Each row is a point on a landscape with many valleys, with its height.
From any point a ball rolls to the lowest of the 2 points nearest to it. It stops when none of these is lower. Distance is the straight distance between rows; heights are no part of it.
j986 height 0.56: [ 98 122  98 168 182 100 170 140 105 149  82 119 102  91 102 178  96  88
 106 138  94 164 144  97 145 172 146 136 142 138 162 172 141  99 140 115
 107 174]
j507 height 6.50: [116 136 138 195 159  93 128 146 120  89 109 105 124 175 133 167 102 152
  99  95  91  89 110 123 106 195 123 165 119 109 144 147 148 146 166 107
 132 177]
j78 height 4.42: [169 129 130 132 184 137  78 104  88 126 137 126 116 118 127 144 125 116
 169 139 108 119 122 160 103 174 143 127 142  78 116 118 129 120 127 130
 128 136]
j86 height 5.38: [128 126 180 201 165 161 127 114  90 129 162 100 119 181  85 178  67 131
 139 142  91 113 185 130  96 221 108 142 107 129 180 123 138  96 113 118
 147 126]
j783 height 6.73: [149 124 141  79 141 162 115 133  83 141 150 172 151 144 109 131 133 122
 158 124 152 146 185 122 125  80 116  97 122 126 165 116 104 157  50 136
  98  71]
j40 height 5.54: [114 136  93  70  86 138 127 111 159 172  90 157 142  63 166  82 162 140
 148 134 194 169 113 155 182  40 191  58 131 151 122 125 118 135 124 191
 122 112]
j666 height 4.50: [128 157 111 142 129 150 148  96 200 184 156 130  77 129 138  91 156 143
 124 153 162 160 158 163 137 150  96 129 110 152 102 117  98 132 170 122
 171  66]
j512 height 5.47: [145 135 131 213 200 140 140 116 104 133 152  88 105 157 107 171  83 118
 130 148  81 111 162 157 103 236 114 153 128 112 122 140 118  98 157 126
 160 142]
j527 height 6.69: [109 146 104  58  88 118 154 105 206 194 109 170 154 126 156  83 141 164
 135  88 177 169 114 147 173  20 157  87 104 177 128 133  96 160 150 150
 155  96]
j301 height 7.50: [129 127 122 102 145 115 152 182 133 138 154 136 125 133 115 162 159 128
  98 136 156 161 163  92 142  86  90 148 138 142 110 112  84 100  95 155
 153 102]
j528 height 2.61: [100 137 147 107  60  90 125 141 176 112 108 135 167 142 162 101 142 167
  88 106 129  94  85 110 150  70 127 158 123 157 124 136 142 151 164 116
 165 164]
j81 height 6.54: [128 129  94 114 133 103 119 110 102 137  87 132 147 104 133 119 120 122
 182 122 139 122 115 144 158 123 167 100 150 122 131 150 149 153 125 117
  85 158]
j166 height 8.69: [138 120 115  77 167 147 152 162  85 151 156 141 121 100  95 170 126  84
 143 145 145 176 181  81 146  83 112 116 152 127 142 134  92  84  32 179
 102 100]
j942 height 6.02: [135 138 103 107 148 115 144 109 116 160 129 161 148 158 121 103 138 128
 181 114 150 149 175 141 139 110 114  93 114 141 135 143 117 178  84 106
 120  88]
j653 height 7.33: [125 141 128  85  72 160 103 107 200 165 137 154 123 103 159  71 162 152
 128 144 176 144 131 142 127  63 134  96  99 135 130 115 111 140 127 176
 148  73]
j615 height 4.58: [ 62 106  95 150 130  87 212 157 140 144  97 138  95 130  96 158 113 113
  67 125 115 176 167  84 165 168 149 134 116 170 171 166 160 105 142  94
 122 150]
j176 height 6.39: [ 88 134 112 114 100 114 174 144 198 158 134 140  92 120 129 101 153 144
  66 130 156 170 142 111 156 108 108 146 110 180 126 134 126 120 159 111
 166 102]
j226 height 6.79: [131  85 176 147  82 156 100 161  81  44 167 106 140 152 111 150 126 138
  87 129 101  76 103 102  70 135 107 166 121 103 155  64 129 112 129 128
 139 124]
j509 height 5.55: [102 127  71 145 164 134 184 119 160 180 138 115  54  81 108 134 121 109
 102 165 148 179 159 128 157 190 124 125 137 158 115 131 127  94 160 125
 139  91]
j641 height 2.62: [131 130 128 129 165 115 140 142  80 123 129 153 141 155  93 156 103 121
 147 125 104 149 173  94 135 142 107 125 128 136 182 159 142 131  75 109
  90 120]
j162 height 4.85: [168 113 199 180 147 182 100  96  78 109 172  84 132 190  84 174  64 125
 162 143  82  84 143 151  82 223 114 152 114  89 163  89 126 108 105 115
 150 126]
j529 height 6.32: [122 110 155 139 171 130 122 163  58 115 145 122 140 155  73 206  92 102
 126 137  88 141 167  79 114 155 109 141 145 130 206 126 132  67  75 137
 128 141]
j143 height 5.58: [111 146 100 190 157  99 145 123 166 121 119 118 103 145 140 130 133 137
  83 117 101 117 102 146 121 185 115 160 121 134 102 144 133 132 205 103
 161 147]
j69 height 6.09: [117 134 160 101  62 131 100 126 149 116 133 144 175 163 151  72 162 169
 132 104 142 106 105 128 118  55 105 126  93 132 143 123 132 184 129 107
 132 107]
j376 height 6.51: [125 119 180 179  77 142  97 161 125  70 164 114 133 159 131 125 121 139
  67 125 103  73  90 114  71 136  88 170  99 114 132  94 154 117 170 110
 165 127]
j269 height 2.90: [175 138  84 152 215 101 105  87  84 166 129 110 108  95 129 152  96  93
 186 150  94 142 142 148 120 188 120 133 166 103  90 168 112  91 128 129
 122 154]
j346 height 5.02: [ 95 133 111 165 161 131 180 134 149 165 145 128  77 129 101 139 137 124
  93 150 129 173 190 108 139 187 100 135 120 152 127 128 117 100 126 112
 148  83]
j880 height 2.67: [ 89 130 121 137  83 121 131  78 144 130  58 137 136  93 152  95 122 125
 136 114 151 141 115 142 150 146 195  84 122 149 163 167 189 174 148 105
  67 154]
j825 height 5.41: [102 125 103 123 134  76 195 165 132 131  99 145 139 132 121 146 138 132
 113 108 131 154 139  99 171  84 135 139 133 164 134 154 121 112 126 118
 123 141]
j370 height 7.20: [163 138  70 132 212  87 153 111 108 184 120 126 118 115 115 138 117  96
 187 111 115 166 151 117 139 139 114 116 155 146 103 191 110 152 120 104
  88 132]
j295 height 7.00: [102 145 128  65  73 126 146 133 208 180 126 162 123 117 152  80 152 157
  93 129 178 162 131 130 167  35 134 117 110 166 140 123 102 136 145 160
 173  87]
j406 height 2.89: [137 130 137 145 145  99 123 120 106 116  92 118 145 171 138 146  96 133
 148  87 101  94 137 113 127 178 151 131 114 100 156 179 163 206 122  90
  73 193]
j574 height 6.27: [123 130 177 113  29 137  92 111 203 120 140 143 178 151 143  44 143 165
 116  98 132  94  82 127 106  78 100 144  79 141 131 139 152 186 157 108
 139 126]
j898 height 7.23: [ 84 145  90  98  91 101 150 105 198 169  92 146 110 111 133  89 141 144
 115  96 169 153 108 141 166 101 151 109 117 170 119 155 128 157 185  96
 151 119]
j833 height 5.59: [139 154 106  99 145 128 125 137 126 156 129 152 130 134 141 109 155 141
 150 119 166 142 146 146 139  81 122 101 124 130 114 123  91 149 110 148
 134  83]
j119 height 3.21: [101 132 161 121  22 135 106 107 173  93  82 127 176 108 160  68 143 152
 118 112 132  97  54 120 133  66 153 104  98 138 147 148 180 148 154 121
 111 168]
j899 height 7.55: [129 110 146 128 105 165  89 158 102  77 160 118 109 112 120 154 148 131
  86 176 127 104 114 112  95 127 119 145 141 108 139  67 115  66 117 177
 153 123]
j640 height 1.31: [ 99 110 105 147 159 100 131 115 103 155  86 116 113 106 123 147  88 102
 140 139 104 152 156 113 147 174 171 114 133 128 182 176 179 129 139 107
  84 169]
j724 height 7.51: [150 150  98 142 196  86 152 127 117 151 127 124 126 148 119 137 119 119
 158 116 113 136 139 133 130 162 106 137 149 128  97 162 106 156 139  95
 122 128]
j126 height 7.13: [133 101 179 150 111 169  99 144  72  76 157 108 116 142 106 157 115 122
 107 158 110  89 117 113  80 165 118 133 119 102 182  73 140  80 106 157
 150 121]
j177 height 7.65: [149 121 117 147 189 157 111 138 106 122 152 111 108 116 110 183 127 107
 123 165 108 122 148 134 107 160 100 162 159 106 108 110 100  53 131 166
 155 127]
j235 height 3.29: [177 150 113 141 161 172 100 105 149 131 154 130  92 106 157  99 142 129
 155 155 142 115 114 194 109 151 119 120 155 101  64 116 105 117 159 146
 164 100]
j191 height 1.81: [167 124 143 116 154 126 104 147  96 102 159 130 160 187 116 128 129 145
 150  93 115  87 114 148  95 125 101 154 136  96  98 108  93 171 119  99
 137 123]
j486 height 4.93: [128  97 194 110  59 158  84 126  97  67 122 130 154 161 132  99 132 139
 136 114 118  85  83 122  88 116 145 117 100  97 165 114 161 165 102 105
  83 145]
j260 height 3.20: [133 139 150 143  86 125  88  79 167 123 109 126 148 113 158  61 139 150
 160  96 132  88  72 161 105 153 148 101  90 109 106 153 179 201 159  92
  81 157]
j173 height 2.19: [104 115 145 102  71 101 129 167 151 102 142 139 174 173 144 124 139 162
  87 100 126 104 120  96 127  56 104 171 114 167 126 113 113 150 141 107
 165 133]
j428 height 4.21: [185 126 187 179 168 196 108 108 100 109 187  90 118 172  90 161 102 127
 152 152  91  83 142 176  86 193  99 163 134  86 108  76  98  87 111 126
 174 116]
j167 height 4.41: [115 134 139 176 158 137 165 168 123 143 175 121 107 162  87 167 130 136
  92 146 114 151 196  99 117 171  84 162 121 164 148 107 111  89 104 128
 155  91]
j420 height 2.56: [191 136 142 114 169 153  97 131 115 113 177 121 145 179 107 140 144 126
 153 112 122 103 140 157  98 138  87 143 141  88  71  81  52 138 108 124
 156  93]
j884 height 5.60: [126 148 121 125 118 118 120  93 152 154 106 155 144 144 142  74 133 150
 165  84 153 139 145 166 132 140 135  82 111 148 136 160 156 204 118  82
  89 101]
j799 height 6.77: [131  97 151 128 147 134 131 178  59  78 158 118 150 154  76 192 118 116
 105 128 108 108 134  88 108 130 108 164 154 131 166  82 113  78  91 147
 135 128]
j315 height 6.38: [130 147 119  72 106  97 148 132 168 169 111 163 180 146 152  98 152 168
 134  88 155 133 112 142 167  21 132 122 119 158 111 125  91 170 142 135
 164 106]
j156 height 4.30: [162 106 221 123  64 185  99 133  99  80 195 112 143 188  96 111 123 132
 112 105 117  66 112 114  66 125  84 154 100  99 147  57 103 153 109 108
 127  82]
j625 height 1.33: [102 121 111 168 159  91 182 164  89 119  93 126 144 139 101 190  86 110
 111 103  91 146 157  66 151 161 137 135 130 149 180 177 153 110 114 115
 100 190]
j402 height 2.59: [135 116 153 149 117 108  98 139  96  76  99 111 147 168 138 154 105 138
 142  83 102  69  81 132 101 167 144 146 110  87 144 151 179 184 135  97
  91 191]
j145 height 5.46: [121 120  57 123 201  87 189 129 135 186 120 101  82  25 119 167  98  60
 134 145 133 197 126 103 159 130 136 133 175 152  92 164 118  74 149 146
  93 151]
j786 height 7.70: [111 120 112  83 125 131 178 161  83 141 108 161 141  93 124 158 125  84
 139 146 141 173 157  96 190  55 150 103 158 151 166 136 129 100  49 167
  90 129]
j822 height 4.33: [147 141 155 194 119 169 105  90 159 100 161 104 109 145 137 107 121 140
 123 132  92  72  93 187  82 187 105 152 113  84  71 105 134 130 175 111
 163 119]
j704 height 3.94: [139 155 130 157 121 142 108  97 169 139 149 133  96 119 139  90 146 133
 130 159 148 126 135 172 119 149 114 138 114 121  90 124 114 128 162 131
 164  97]
j493 height 6.05: [110 141 128 136 120 127 145 153 180 143 164 143 119 157 130 120 143 155
  78 135 145 142 166 106 128 113  81 155 113 165 116 116 108 115 144 125
 169  84]
j157 height 8.31: [156 130 122 104 177 165 126 152 102 145 170 124 105 111 110 172 133 109
 133 162 154 155 190 107 138 107  93 117 146 115 122  99  71  81  70 185
 136  85]
j661 height 6.46: [136 119 188 112  48 150  70 110 169  96 158 127 173 127 141  53 148 157
 128 126 123  88  64 136  71  95  89 135  94 101 109 104 127 162 144 121
 137 125]
j382 height 6.86: [140 134  75 106 192  76 129  96  97 173  98 123 137  84 140 124 110 105
 201 124 128 156 126 140 147 130 141  96 157 126 112 156 129 155 137 124
  87 154]
j787 height 5.93: [101 119 131  76  43 160 121 109 156 146  97 160 149  88 160  88 150 147
 121 150 173 149 117 145 168  32 165  74 122 148 154 117 136 124 109 173
 125 120]
j565 height 2.65: [166 121 106  95 174  92 136 155  68 114  97 127 170 114 115 169 122 108
 160 111 104 124 104 112 146  79 144 138 167 116 109 123  97 100  94 139
 124 174]
j953 height 7.67: [ 99 111 123  97  92 153 132 124 113 130 103 157 129  87 141 125 140 115
 137 161 159 158 146 113 162  90 172  92 143 147 174 116 157 116  78 155
 109 113]
j542 height 5.32: [133 143 107 148 149 131 112  87 130 149 121 123 117 133 141  91 124 131
 173 114 137 127 132 165 125 185 134 102 131 122 117 157 153 184 145  87
 103 119]
j923 height 7.44: [169 121 128  72 156 156  77 134  87 108 138 133 124 112 137 132 140 117
 144 143 133 117 116 145 106 104 133  99 154  88 112  89  85 108  80 173
 123 113]
j774 height 5.10: [139 158  87  99 142 130 126 111 173 188 137 149  97 103 148  99 152 135
 142 138 174 162 141 163 141 112 120 101 116 133 101 116  89 137 151 154
 144  68]
j737 height 5.01: [ 72 122  82 132 144  67 228 175 154 139 108 124 118 116 102 166 128 115
  81 121 121 171 144  82 177 121 144 153 129 169 129 161 131  80 140 117
 128 144]
j694 height 7.11: [148 137 119 103 103 140  84 123 187 117 124 124 121  84 171  93 153 149
 117 145 132 105  54 160 114 104 134 137 145 116  71 121 118 106 184 154
 168 137]
j739 height 3.80: [172 106 198 115 111 186  94 125  94  88 188 111 131 162 102 131 123 136
 123 135 114  80 133 148  69 152 106 145 124 101 130  57 101 119 102 129
 137  93]
j929 height 7.83: [138 135  94 147 188  84 177 150 127 146 140 120 118 131 118 163 132 115
 119 121 121 154 149 117 133 149 110 154 156 142  99 156  99  99 146 120
 145 122]
j427 height 4.24: [133 132  78 144 189  43 152 112  95 146  82 115 141 126 125 170  91  94
 167 111  95 145 141 125 156 150 150 137 157 129 121 185 137 151 143  98
  69 193]
j632 height 6.48: [120 135  91  88 172 114 189 178 136 179 151 138 113 110 116 166 147 103
 122 119 161 196 165  79 162  58  88 114 140 146 108 151  83 111  69 180
 113  83]
j498 height 8.15: [ 89 120 141 144  65 146 135 139 164 120 123 148 123 132 141  96 142 150
  86 149 139 131 136 102 130 109 119 118 112 164 170 127 157 131 133 115
 131 106]
j733 height 7.49: [103 138  67 117 138  90 181 134 168 172  95 136  92 104 114 119 137 118
 111 116 150 180 129 132 167 130 148 120 119 169 111 160 127 134 179 104
 133 118]
j121 height 4.91: [ 98 111  53 104 174  67 225 106 110 197 102  91  89  44 120 159  84  47
 144 122 113 209 130  95 177 129 166 123 178 166  99 185 139  94 154 118
  65 166]
j616 height 1.29: [117 122 137 129 129 147 103  94 104 140 108 134 115 115 121 114 118 109
 152 165 135 148 173 129 130 166 142  96 129 134 180 148 167 133  88 119
  94 120]
j82 height 3.55: [141 119 135 122 113 123  74 114 130  89 110 122 144 110 154 100 148 141
 163 115 123  78  45 171 102 134 152 123 127  84  90 116 155 156 155 130
 127 177]
j855 height 1.73: [104 123 149 124  93 101 135 160 122  97 117 139 165 182 129 120 131 154
 113  95 126 104 136 103 122 101 115 142 117 151 149 122 147 178 122  92
 130 141]
j857 height 6.03: [101 129  88 122 170 126 162 141 128 169 130 139  73  81 117 150 125  94
 106 160 150 184 160 111 158 148 129 126 156 145 126 132 131  82 115 146
 129 114]
j966 height 5.75: [102 139 122 103  86  87 173 141 137 120  85 142 161 155 144 126 148 151
 111  95 145 140 121 113 182  60 151 128 134 172 135 136 147 143 121 113
 127 151]
j42 height 5.85: [110 140 148  91  84 137 131 104 147 135 111 170 162 158 153  81 145 167
 157  86 159 143 130 142 134  77 129  99 107 159 148 147 137 208 115  94
 106  92]
j889 height 7.19: [163 118 123 108 181 134 117 165  69  98 148 119 128 122  91 190 125 108
 125 149 121 118 136 106 117 132 118 156 160 111 122 109  97  77  93 171
 145 140]
j951 height 2.08: [102 118 129 134 163 155 123 113  79 159 129 145 107 105 103 150  97 100
 138 178 106 169 195 108 142 163 135 108 135 134 196 158 153 101  73 125
 110 122]
j619 height 4.45: [145 128  76 106 153 114 107 112 123 159  90 123 108  58 159 125 133 108
 161 149 150 142 113 156 144 129 168  99 163 115  93 126 138 102 147 155
 106 151]
j284 height 5.63: [139 147 130 147 160 129 149 160 161 136 181 120 125 180 112 146 148 142
  85 128 140 143 190 117 112 125  67 178 118 159  81 101  82  95 138 139
 187  82]
j648 height 7.85: [127 121 163 130  70 162  84 100 160 115 127 135 126 110 146  64 151 142
 127 147 153 114 105 137  92 122 135  98 100 118 144 126 160 142 119 132
 122 100]
j829 height 7.34: [119 104 121 105 128 143 107 142  91 116 118 132 119  88 124 149 131 108
 131 182 138 140 131 116 148 111 159  98 157 120 160 113 146  83  88 168
 118 133]
j345 height 6.66: [ 98 142 148 202 103  91 120 145 144  92 106 111 139 170 149 144 101 150
  88  73 105  70  96 114 113 186 128 151  78 113 148 163 169 187 170  90
 110 185]
j510 height 3.40: [204 137 151 134 176 179 104 111 104 110 181 111 117 146 112 146 118 125
 164 131 104 100 139 178  86 180 109 143 154  72  77  89  81 110 103 139
 163 107]
j432 height 7.14: [135 121 125  91 107 135 121 171 129 110 150 130 129 131 138 133 149 149
  95 148 143 118 139 101 122  74 111 158 141 136  99  98  92  92 123 163
 163 109]
j535 height 6.37: [151 138 149 113 109 158 111 116 120 142 145 165 150 154 135  93 143 139
 161 121 152 141 168 149 117 106 117  90 104 128 152 119 123 188  83 121
 113  47]
j144 height 3.84: [121 125  93 134 158  64 189 124  97 142  63 120 157 120 134 159  91  96
 156  94  93 144 141 103 186 103 172 116 161 152 131 183 148 137 121 100
  71 198]
j41 height 6.71: [170  99 194  87  57 171  68 130 123  80 173 118 155 139 137  88 145 148
 115 110 128  75  71 127  69  90 117 134 108  88 110  66 105 151 116 133
 127 109]
j478 height 7.35: [125 116 125  65 105 135 153 146  77 114 101 158 168 128 131 145 134 124
 130 128 153 135 139 100 167  42 149 111 143 136 146 112 111 120  50 163
 112 128]
j846 height 5.29: [117 148 103 212 173 106 136 101 151 136 110  98  97 158 128 141  96 125
 113 112  97 108 126 147 125 231 126 152 117 125 113 169 138 158 186  88
 137 150]
j678 height 5.70: [139 145 124 190 166 168 144 112 159 152 178 108  80 129 128 135 136 127
 117 169 131 139 164 157 120 198 103 141 137 140  92 110 105  87 144 137
 176  80]
j802 height 7.82: [129 120 110 124 186  91 195 179 129 143 153 127 123 136  89 183 139 103
 114 122 137 168 158  85 134 106  97 156 147 162 105 144  98  90 106 136
 128 105]
j30 height 6.28: [109 136  94 144 137  99 126 105 129 128  78 120 123 107 151 119 127 118
 135 133 118 114  91 143 141 158 168 120 133 123 137 156 154 153 158 115
 114 169]
j379 height 1.88: [107 122 113 140 128 134  99  79  99 141  91 124 126 101 139 111 102 117
 158 140 110 138 148 141 135 183 178  92 126 115 188 169 186 156 117 113
  70 168]
j910 height 3.19: [134 134 141 111 106 108 106 104 129 104  84 133 160 122 168  98 148 148
 181  90 130  92  71 164 127 123 170 107 118  97 106 146 165 188 140 115
  91 181]
j12 height 2.87: [124 116 161 120  93 122  88 113 102  74  83 107 156 138 139 112 121 131
 168  99 116  78  66 143 112 148 166 113 113  82 145 143 181 189 111 109
  66 197]
j441 height 5.86: [131 124 170 164 147 155 123 140  87 113 178 112 145 178  75 193 101 118
 111 140  98 120 179  94  89 178  91 145 121 136 190 100 127  86  95 126
 142 105]
j331 height 2.88: [113 135 132 121  58 102 105 114 186 108  90 128 157 119 163  76 155 159
 116 108 126  97  43 141 145  85 158 140 120 140 104 135 156 138 185 127
 136 184]
j4 height 7.62: [143 127 151  89  88 167  77 110 141 128 144 143 139 104 152  73 149 146
 143 146 161 127 124 164 103  83 136  80 105 117 112 103 123 148  98 159
 130  74]
j10 height 5.50: [192 136 146 139 215 143  91  98  62 141 167 101 135 150  77 174  84 109
 192 136  80 123 168 142  93 190 123 142 149  86 126 129  98  91  92 120
 125 140]
j385 height 7.88: [164 124 126  66 157 162  97 165 100 122 161 121 114 102 124 154 153 115
 125 155 163 140 154 119 122  82 124 107 157  88 112  74  62  86  72 202
 130  94]
j805 height 7.41: [140 143  95 114 136 113 103 120 167 140 105 128 121 107 155 106 149 147
 145 126 144 117  89 161 147 112 141 133 151 128  71 129 118 134 190 136
 151 135]
j307 height 3.73: [103 126 133 184 138 120 157 133 127 132 127 128 114 175  99 158 107 137
  95 127  96 134 176 101 129 198 107 140 109 156 169 150 145 123 131  95
 141 116]
j764 height 8.32: [ 80 108 171 147  35 136 112 135 154  86 121 129 136 123 149  94 127 143
  67 127 129 101 101  94 135 101 130 126  94 156 183 140 191 140 130 113
 114 142]
j830 height 6.01: [ 99 138 108 131  99  94 145 138 151 123  89 132 141 139 137 106 138 150
 119 105 137 126 109 123 156 114 163 126 131 153 130 155 145 159 165  98
 126 160]
j612 height 8.14: [150 125 125 163 209 143 158 167 103 127 184 100 127 127  87 216 126  92
 111 146 101 149 169 112  96 176  91 168 159 123 103 125  85  31 117 169
 162 120]
j915 height 5.04: [130 136  75  85 124 129 123 101 153 172  95 133 122  70 164  91 149 125
 168 140 163 162  94 167 163  87 180  93 141 144 108 122 129 134 162 157
 124 121]
j254 height 1.97: [125 104 125 122 155  87 158 134  68 130  98 137 161 143  92 185  82 102
 147 106  92 156 176  86 156 127 137 123 144 144 195 174 153 134  85  98
  82 182]
j60 height 5.92: [136 130 159 229 156 162 113 131 125  95 157  84 106 159 115 158  97 127
 108 139  82  79 125 158  84 221 117 153 111  86 128 116 144 113 159 125
 156 144]
j563 height 3.35: [138 125 104 115 153  74 157 123  61 125  71 125 160 117 130 163 113 100
 171 120 102 125 117 111 166  87 162 114 169 121 128 147 138 127 100 131
  89 205]
j351 height 6.23: [125 132 164 189 141 136 109 139 114  87 147 113 133 173 129 147 120 143
  93 116  89  88 107 131  90 175 100 165 116 108 128 108 127 127 152 110
 157 140]
j415 height 7.03: [128 113 143  76 110 144 111 142  96 104 131 162 160 150 124 119 147 142
 141 115 147 125 141 114 130  61 132 101 128 121 151 108 102 152  65 134
 116 103]
j599 height 4.94: [171 130 136 177 194 148 104 102  81 135 144 104 121 150 112 153  89 122
 174 135  86 118 130 160  96 214 121 150 128  83 110 131 134 112 129 109
 132 152]
j695 height 5.16: [139  86 206 113  27 156  65 118 126  54 145 110 158 114 143  83 135 140
 130 111 123  71  36 131  68 121 135 112  80  72 137 107 173 166 115 114
  77 164]
j601 height 4.98: [127 145  81 176 189 112 124  84 130 157 108 104  97 120 124 115  99 115
 149 133 118 134 133 160 133 213 135 131 134 125 109 160 136 162 179  85
 110 148]
j885 height 3.56: [117 139 174 167  61 134  91  98 178  82 124 119 146 138 151  77 128 147
 107 121 124  75  75 132  82 159 114 129  75 103 128 144 190 169 165 109
 115 146]
j256 height 3.95: [148 136 144 165 112 145  74 116 155  81 138 112 118 107 162 105 140 138
 125 124 109  77  56 172  85 166 124 149 120  78  73 118 144 135 166 124
 150 148]
j674 height 3.72: [171 133  86 127 193 127 101 110  88 143 118 111 108  71 143 139 119  98
 162 169 122 143 117 160 125 168 138 125 167  90  91 129 117 104 133 159
 118 150]
j810 height 6.04: [132 139 104  70 124 110 163 148 151 156 106 164 151 134 147 119 151 141
 130 112 169 161 132 134 175  26 138 100 128 152 118 129  95 134 108 151
 130 110]
j600 height 5.94: [108 122 114 162 130 108 141 159 138 109 121 124 112 138 132 144 138 135
  84 135 117 118 119 120 125 148 118 163 132 138 120 132 135  98 157 125
 167 146]
j514 height 5.12: [130 141 135 159 114 164 144 125 195 164 189 114  72 127 130 117 139 136
  86 179 159 142 174 146 130 157  93 144 116 142  96  88  99  87 160 148
 185  66]
j56 height 1.23: [133 125 145 129 127 109 112 161  93  80 123 131 171 186 124 151 121 142
 131  93 104  78 103 112 108 121 118 161 134 125 126 108 118 158 125  92
 132 160]
j194 height 7.94: [ 74 125 128 106  62 154 142 119 147 131 105 170 116 100 147  86 144 134
 103 147 157 165 148 116 167  96 156  96 113 168 178 141 169 131 111 130
 108  97]
j396 height 4.64: [145  89 215 130  54 170  85 124  95  66 172 117 149 164  98 107 108 131
 119 118 102  66 101 124  72 142 109 134  78  85 175  80 153 163  93 113
  93 112]
j371 height 5.62: [108 155  89  80 132 133 159 124 166 195 138 172 101  97 146  99 150 122
 139 128 190 197 154 133 172  78 127  85 106 149 128 131 104 146 120 168
 140  72]
j758 height 2.32: [ 92 118 141 134  88 127 107 113 111 101  65 135 139 113 148 111 118 127
 142 127 121 108 121 133 138 147 186  96 124 121 189 162 194 163 119 106
  73 185]
j602 height 6.49: [116 115  85 101 176 119 159 136 100 172 119 121 101  54 134 149 121  72
 133 171 147 190 156  98 176 111 144 106 158 136 133 144 134  84  98 169
  96 137]
j882 height 3.22: [125 134 140 155 135 129 131 143 101 118 131 132 127 164 117 129 126 133
 129 134 117 118 155 108 116 159 114 141 125 130 164 125 145 143 112 106
 125 123]
j318 height 6.76: [135 118 146  96  74 157  83 143 153 101 132 126 120  95 170 108 157 146
  93 161 143 107  78 133 111  79 123 134 138 114 102  94 119  89 152 176
 164 130]
j580 height 5.53: [124 125 150 139 122 135 127 165 114  98 168 122 136 176 102 149 131 152
  89 125 118 105 143  98  95 125  88 168 128 144 140  79 112 112 126 117
 170 101]
j281 height 6.93: [121 111 104 118 158 114 145 147  80 134 107 133 128  78 117 176 118  94
 136 157 113 153 148  95 162 111 146 121 162 126 146 138 134  74  91 159
 115 163]
j11 height 6.33: [114 126 117 134 117 105 134 146 143 110 100 131 116  98 149 131 157 132
 103 151 137 119 103 119 140  97 155 128 144 137 117 122 136  85 148 148
 155 148]
j211 height 7.04: [171 104 166  73 104 169  70 125  85  87 146 128 146 135 138 114 151 132
 145 115 134  96  80 139  85  83 142 109 141  78 101  81  93 134  98 154
 120 127]
j102 height 4.62: [148 125  80 156 189  83 108 105  97 150  96 106 116 116 120 146  85 101
 172 110  88 128 129 142 133 206 137 133 154 105 121 180 137 160 154  93
  94 185]
j386 height 6.75: [ 89 142  84  75 122 122 186 121 226 205 129 145  67 101 124 106 143 139
  92 124 171 193 134 134 170 111 128 139 110 172 110 130 104 121 180 127
 164  77]
j663 height 3.23: [ 98 130 146 144  68 122 104 114 158  92 105 118 128 105 158  94 141 139
 104 132 129  91  61 139 116 126 143 126 106 112 117 135 169 134 183 126
 130 159]
j252 height 3.16: [175 129 196 156 107 200  77  96 125  96 193 111 111 144 124 104 133 138
 143 155 124  80 118 165  76 154 105 129 127  72  98  61 112 119 125 138
 156  93]
j667 height 5.05: [148 134 151 146 166 147 137 155 116 122 193 125 130 189  92 166 132 130
 117 121 111 120 178 117  95 146  82 163 136 137 112  81  84  94 102 127
 163  84]
j403 height 6.35: [131 112 133  76  62 158  90 131 146 115 122 139 145  84 168  97 161 146
 120 148 162 115  89 131 135  43 153 100 135 119 130  97 131 101 119 195
 140 117]
j968 height 1.85: [147 123 128  95 133 105 115 161  83  79 122 127 166 162 129 157 141 133
 147 107 118 100 106 115 124  84 135 154 157 116 106 106 103 118 114 132
 134 151]
j7 height 6.99: [ 83 138 115  68  61 120 179  96 209 187  83 161 135 126 137  80 148 148
 109  92 160 182 119 135 192  59 156 106 103 192 154 157 133 157 177 116
 143 117]
j573 height 5.99: [152 142 152 216 178 160 148 120 132 125 168  94 120 165 111 152 107 133
 131 146 103 112 164 153 103 205  97 157 128 124  85 105 111  91 150 118
 189  95]
j491 height 2.95: [102 139 129 148  83 117 102  76 162 113  68 114 126 108 161  86 111 133
 149 105 137 105  89 149 136 167 186  90 100 115 140 175 187 213 158  96
  58 180]
j453 height 6.74: [118 129 136  86  83 110 130 158 132 109 107 145 153 121 148 123 156 149
  96 141 141 112 104 100 159  57 142 133 149 149 116 104 106  93 132 171
 164 149]
j148 height 4.17: [ 69 136 116 157 110 112 182 137 171 138 117 127 103 161 106 140 123 140
  70 111 122 146 164  93 153 166 122 141 104 165 169 156 156 143 147  72
 124 120]
j470 height 6.07: [122 141  72  71 147 113 184 156 164 196 131 147  99  83 135 132 148 103
 127 125 190 197 148 113 186  53 123 111 120 147 105 144  90 117  99 181
 113  95]
j338 height 7.76: [118 148  87 143 166  96 179 137 170 158 131 135  96 137 110 133 136 130
 112 102 133 162 145 122 152 147 115 145 123 168  93 134 109 131 167  86
 139 104]
j687 height 4.35: [109 129  66 114 173  60 203 115 107 163  88 127 122  83 114 153  99  68
 160 111 114 184 138 111 187  96 155 108 164 165 104 179 134 125 137 117
  79 159]
j800 height 3.79: [142 129 199 183  39 164  82  97 188  95 168 106 147 134 130  49 122 142
 111 122 103  77  77 136  71 151  76 144  60  99 115 122 161 162 157 102
 126 125]
j892 height 2.40: [175 130 153 125 132 182  77 109 119  96 160 122 105 113 141 110 149 133
 139 157 119  89  98 171  82 148 125 143 141  73  71  85 104 102 146 154
 151 112]

Call two points neighbours if one is among the 2 nearest of the other. Go from one point of each pair to the other, from neighbour to neighbour, staying as low as possible. Name the highest point that can't be avoided.
j892, j402 -> j573
j986, j616 -> j379
j986, j402 -> j260

For each start below, name the point where the ball stops.
j498 -> j167
j929 -> j986
j612 -> j56
j177 -> j56
